Each row is a point on a tangle of strands that fork and nearly touch. The rows are in no order.
(in the rows, 128 means zero)
Points whose rows are less than 81.8 apart are linked; no others are. Some points are linked to none.
(485): [137 127 106 141 147 150 123 192 112 125 140 146 106  97 151 177  84 111
 137 131]
(1143): [ 51  76 140 154 102 111 111 153 125 155 152 191 138 143  75 104 189 151
  87 116]
(337): [169 135  99 123 168 163 101 121 109 106 125  81 141 106  62 111 121 117
 158 106]
(34): [ 58 101 153 145 109 105 143 135 128 139 153 194 128 145  80 107 185 164
 102  92]
(284): [ 69  88 136 103 147  99 127 129 157 137 104 180 121 136 130 107 148 123
 141 143]
(917): [ 55 123 122 112 108  96 181 120 139 124 135 199  94 148 131 152 166 118
 110 103]
(1223): [127 180 122 112 143 159  94 155 109  97 153 126 128  78  80 143  98 114
 147  70]
(159): [122 151 117 120  89 117 168 105 108 113 166 163 101 159  76 112 171 139
 123  60]
(820): [155 183 123 125 135 164 104 143 116 152 122  41 118 170 124 128 124 164
 155 117]
(1216): [161 108  95 130 134 127 115  57 117 128  90 108 128 153 101  94 145 137
 153 135]
(669): [148  66 137 131 143 116 113  70 139 117  77 153 143 133 165  98 135 100
 119 191]
(723): [182 110  80 145 123 149 153 107  74  88 130 139  78 131 120 176 112  82
  98 119]
(858): [120 135 147 121 106 111 140 173 146 125 142 152 136 109 217 169  98 117
 129 191]
(882): [ 73 126 118 130  86  88 176  84 138 117 128 198 105 157 133 149 171 130
  80 101]
(1246): [108 140 117  97 139 127 126 139 135 122 140 152 103 133  97 111 140 121
 151 102]
(839): [106 151 132 105 115 103 140 182 153 137 146 160 105 124 206 175 106 108
 128 163]
(391): [149 130  98 134 126 130 136 100 100 111 134 131 135 119  39  95 147 129
 142  72]
(252): [146 191 150 133  71 110 128 144 123 120 175 134 117 142 185 144  93 159
 112 116]
(351): [181  94 125 122 165 143 109 134 125 127 101 109 140 127 146 107 133 117
 146 205]
(1217): [180 169 121 151 115 139  98 169  84 115 158 124 121 115 132 155  93 190
 164 100]
(516): [144 145 121 124 150 143 111 188 122 122 153 136 112 110 131 143 107 128
 166 117]
(609): [ 61 117 120 105 134 113 171 155 141 126 144 185  94 121 112 161 153 103
 125  93]
(139): [127 186 137 103  93 103 136  94 134 115 161 144  91 155 140 111 143 147
 113  96]
(966): [129 121 105 150 136 126 150 184  96 153 141 144 105 101 162 214  71 133
 133 141]
(482): [ 53  89 148 108 138 103 121 135 156 146 116 169 125 125  97 103 160 146
 137 116]
(135): [141  85 119 139 100  97 118  46 128 100  94 175 130 135 129 105 143 122
  98 141]
(918): [148  87 126 119 173 163 128 158 111 101 111 147 113  88 124 151 121  53
 129 152]
(899): [ 74 140 184  93 146 111 147 108 180 173 121 107 125 134 149  86 113 142
  99 135]
(443): [116  70 113 129 123 101 163  83 127 115  84 190 103 140 170 152 149  86
  85 162]
(108): [134 142 113 142  85  96 155 148 107 132 149 132 129 131 199 210  82 138
 108 165]
(90): [134 132 159 112 112 107 126 166 178 126 143 140 160 110 194 124 110 116
 112 189]
(697): [186  97 130 126 160 144  97 162 113 107 121 134 113 115 147 136 123 111
 155 195]
(16): [ 51 112 162 139  94 137 117  92 150 175  75  87 142 163 102 100 150 149
  90 107]
(990): [105  75 122 103 198 136 113 152 150 138  89 141 134  93  97 103 139 101
 163 158]
(732): [141 170 149 124 127 145 106 158 143 156 149  57 148 146 164 132 116 168
 143 154]
(445): [ 54  92 145 134  99 112 109 106 145 157 100 111 136 161  97  98 162 156
  99 131]
(532): [121 123 133 138 133 151 121 105 155 161  49  75 158 152 155 105 144 120
 148 145]
(1197): [ 65 144 154  88 113  95 159 123 150 127 147 182  91 145 147 119 146 134
 114 105]
(903): [186 180 132 146  89 117 128 111 154 117 163  79 158 146 170 103 105 144
 103 141]
(60): [180 102 104 138 145 152 152 101  69  81 116 139  92 102 100 165 133  56
 106 110]
(56): [101 106 137  93 178 122 117 144 168 158  97 116 139 130 153  91 133 126
 154 179]
(164): [ 76 112 128 136 110 114 165 132 112 128 152 191 122 129  72 119 176 129
 119  71]
(965): [134 124  95 150 108 119 136  79 102 113 137 132 126 150  54  91 165 148
 145  77]
(319): [132 125  97 149 157 156 131 160  65 128 138 123 121  66 132 211  53 115
 110 109]
(558): [ 66  91 150 123 128  95 107  89 178 161  92 119 144 142 127  89 135 138
 106 144]
(1071): [130 124 121 144 107 104 154 173 101 140 143 148 120 114 189 215  77 167
 133 156]
(896): [ 83  99 145 109 148  99 122 109 177 159  88 122 149 129 161  86 132 124
 132 168]
(1249): [197 133 126 139 103 119 120  95 145 107 121 112 165 132 176 117 120 127
 122 183]
(713): [113  48 119 184  98 133 114 106  94 106 109 195 131 136  68 121 191 121
  87 119]
(857): [166 107  98 164 147 141 138 141  63 116 137 115  98  79 131 206  66 103
  96 129]
(778): [ 99 137 172 135 126 149 126 102 150 173  34  82 147 155 160  97 142 127
 132  99]
(719): [132 128 128 136  90  77 143  57 164 117 130 168 134 137 165 106 130 112
  95 117]
(444): [136 180 111 107 160 155 104 151 119 116 165  86 122 107  62 115 104 135
 160  68]
(453): [ 72 115 135 106 170 141 127 151 142 140 128 125 148  85  49  97 144 113
 154  92]
(154): [ 93  80 107 173 102 144 107 113 103 154 136 113 158 150  38  99 188 147
 107 111]
(163): [128 133 150 107 144 128 106 201 144 141 154 132 129 122 176 152 111 152
 159 174]
(1008): [ 61 125 118  92 142 115 154 169 139 141 151 171  83 128 154 164 120 100
 135 118]
(110): [174  89 135 137 167 162 114 178 101 105 117 138 107  99 153 151 107  83
 146 155]
(282): [160 131  97 137  87 114 152 123 108 117 135 142 111 139 199 193  98 111
  93 187]
(780): [174 123 121 137  91 119 150 101 132  97 122 149 125 136 195 157 115  91
  90 190]
(652): [122 150  82 127 120 136 147 156 110 114 160 150  82 120 109 176 110 110
 128  80]
(711): [ 79 101 132 102 192 134 121 155 154 142 111 121 139  98  73 103 134 104
 168 123]
(1188): [ 80 139 128 143 121 140 176 132 105 125 158 185 148 101  58 119 174 122
 105  55]
(579): [ 99  81 122 120 128  98 140 101 145 112  88 196 113 129 143 125 149 108
 115 150]
(1097): [117 140 172 117 147 130  97 210 145 156 162 112 139 122 171 144  92 182
 162 161]
(975): [150 203 135 118  79 101 137 106 139 118 170 140 108 150 172 122 107 134
  99 109]
(112): [181 169 137 160 113 125  95 159  95 122 163  84 150 135 145 146 101 209
 165 133]
(631): [158 119 110 124 175 159  97 154 128 139 117  81 135 135 131 120 133 136
 172 183]
(693): [132 120  98 154  93 108 149  85 100  99 146 173 118 150  62 110 180 140
 124  76]
(724): [132 174 128 116 161 150  93 164 124 146 165  79 108 135 101 121 111 151
 157  97]
(189): [ 91  77 108 157  90 142  96  87 122 143  93  98 145 167  60 104 174 155
 116 110]
(104): [158 181 146 134 123 152 140 102 147 154  86  46 156 170 165 113 129 133
 129 123]
(539): [ 69 137 143 130 143 135 150 131 106 123 156 154 164  92  42  96 164 134
 127  63]
(1194): [ 83 144 142  81 129 116 148 175 154 143 149 171  88 128 178 150 103 111
 131 147]
(216): [109 188 175  70 118 124 134 127 152 144 175 120  95 141 151  99  97 156
 110 117]
(587): [164 167 122 128 119 134  99 171 108 120 169 127 104 138 138 138 103 156
 153 111]
(819): [122 147 161 118 165 142  96 217 130 159 162  95 132 112 133 144  93 175
 168 123]
(1133): [112 100 109 146 116 129 105  70 118 147  68  97 139 160  86  98 152 143
 133 127]
(1225): [121  62 119 150 142 136 158 107  92  99 103 182 135 101  77 137 166  86
 116 101]
(472): [139 162 113 112 156 158 113 145 124 144 132  69 113 160  99 114 131 145
 166 104]
(148): [152 141 133 136  95  85 158  97 181 122 145 154 133 116 190 110 120  93
  89 138]
(836): [101 170 118 126 140 161 111 169 103 103 149 146 132  72 105 182  80 110
 133  66]
(136): [206 106 128 135 182 172  96 146  95  93 122  99 128  90 101 121 118  93
 142 147]
(210): [148  88 114 142 105 108 139  50 122  92  89 192 111 146 169 128 141  98
  95 153]
(1045): [171 122  97 135 183 173 110 141 122 142  87  62 140 125  95 122 137 125
 173 149]
(663): [102  57 106 161 112 120 143 107 110 110 106 203 130 121  73 132 178 117
 100 109]
(610): [108 155 105 131 149 155 126 170  84 121 141 135 129  58 128 196  60 105
 121  87]
(526): [ 69 123 158 123 114 140 124  95 149 179  52  87 133 167 117  99 152 139
 122 108]
(646): [136 176 154 119 127 139 148 108 164 167 117  54 155 162 165 100 112 138
 118 128]
(1186): [134 158 157 147 154 151  97 187 114 152 164  73 143 122 136 154 103 193
 177 128]
(598): [152 146 174 129 124 125 173 111 193 173 133  62 143 140 160  92 110 123
 100 129]
(1044): [111 170 125 107  93 112 156  98 119 106 160 164  85 162 118 114 158 145
 115  73]
(1006): [140 120 106 122 149 142 119 110 114 107 119 105 142 108  40  99 137 111
 149  90]
(1130): [102 127 119 138  69  82 149  58 151 108 114 183 125 143 146 122 156 120
  87 104]
(79): [158  75 128 146 151 159 157  89  65  83 108 153 124  96  82 139 162  61
 105 108]
(1139): [150 155 130 138 137 155 126 100 136 149  60  55 159 167 156 115 145 130
 155 138]
(1026): [ 48  57 136 138 120 110 109 138 146 149 118 175 136 127  86 103 179 144
 114 136]
(30): [173 119  77 159 128 138 146 133  69 111 145 125  84 113 124 200  85  94
  97 128]
(555): [ 88 143 133 100 151 149 133 143 119 117 147 126 156  85  49 100 146 118
 150  78]
(411): [115 120 134  88 156 117 109 169 155 141 127 131 128 126 168 116 119 128
 155 175]
(404): [200 118 128 139  95 117 138  92 139  97 127 141 158 129 195 129 123  97
 106 193]
(1221): [168 124  98 127 115 136 129 132 112 102 122 152  86 129 153 160 117 101
 128 154]
(1190): [160 135 159 118 118 110 118 150 181 128 143 101 177 115 173 112 112 124
 129 187]
(471): [166 107 113 150  97  99 114  32 139 115 103 132 148 147 133  90 140 133
 105 133]
(299): [157 142 160 153 141 122 103 182 108 122 153  87 158 122 152 170 105 218
 179 145]
(607): [151 198 175 128  90 116 121 147 131 127 182 104 133 128 173 127  82 184
 105 121]
(709): [141 139 112 120 161 165 121 130 124 146  87  62 135 150  93 117 139 127
 173 119]
(306): [184 126 103 140 114 118 116  34 116 116 102 112 135 158 123  96 142 135
 123 143]
(1137): [133  81 136 106 193 151 120 160 138 114 106 151 126  80 112 121 137  75
 152 153]
(439): [141 188 172 121 115 123 116 152 138 150 174  77 144 137 167 129  86 186
 119 141]
(595): [167 147 157 136 123 113 141 128 198 151 145  75 168 135 168 104 107 126
 114 161]
(222): [181 180 133 128  84  95 131  84 152 123 159 117 139 143 167 103 108 132
 104 128]
(1078): [148 152 124 121 158 159 108 170 138 149 126  64 148 147 145 129 132 149
 166 172]
(493): [206 148 124 151  96 126 121 105 152 107 148  76 185 133 160 129 111 138
 125 176]
(338): [110 139 121 114 122 121 129  93 129 143 118 103 121 168 104  87 151 144
 149  99]
(741): [181 132 120 120 171 170  96 125  91  82 127 101 137  83  78 111 116  93
 146 123]

A fork is a point with three links, a tip a point with one. Leave the first point through the second and follow the links. Name the first fork or tip that comes.
(526) / (778) => (917)
(610) / (319) => (713)
(857) / (319) => (472)
(210) / (135) => (154)
(780) / (404) => (975)
(711) / (990) => (631)
(975) / (139) => (136)

Follow the links from the first point to the second, and from the first to the third. Name the last point that the two ways share.
(60) / (975) / (990) => (631)
(139) / (453) / (836) => (631)
(485) / (631) / (159) => (975)
(516) / (693) / (1078) => (975)

Name the points in between on the shortest way along the links from the first point to the second, in order.
(917) / (526) => (609) (1008) (1194) (839) (858) (90) (1190) (595) (598) (646) (104) (1139) (532) (778)
(918) / (391) => (110) (697) (351) (631) (1078) (732) (439) (607) (252) (975) (139) (1044) (159) (693) (965)
(472) / (1071) => (709) (1045) (631) (1078) (732) (439) (607) (252) (975) (222) (903) (493) (1249) (404) (780) (282) (108)
(1097) / (966) => (819) (1186) (299) (112) (1217) (587) (516) (485)
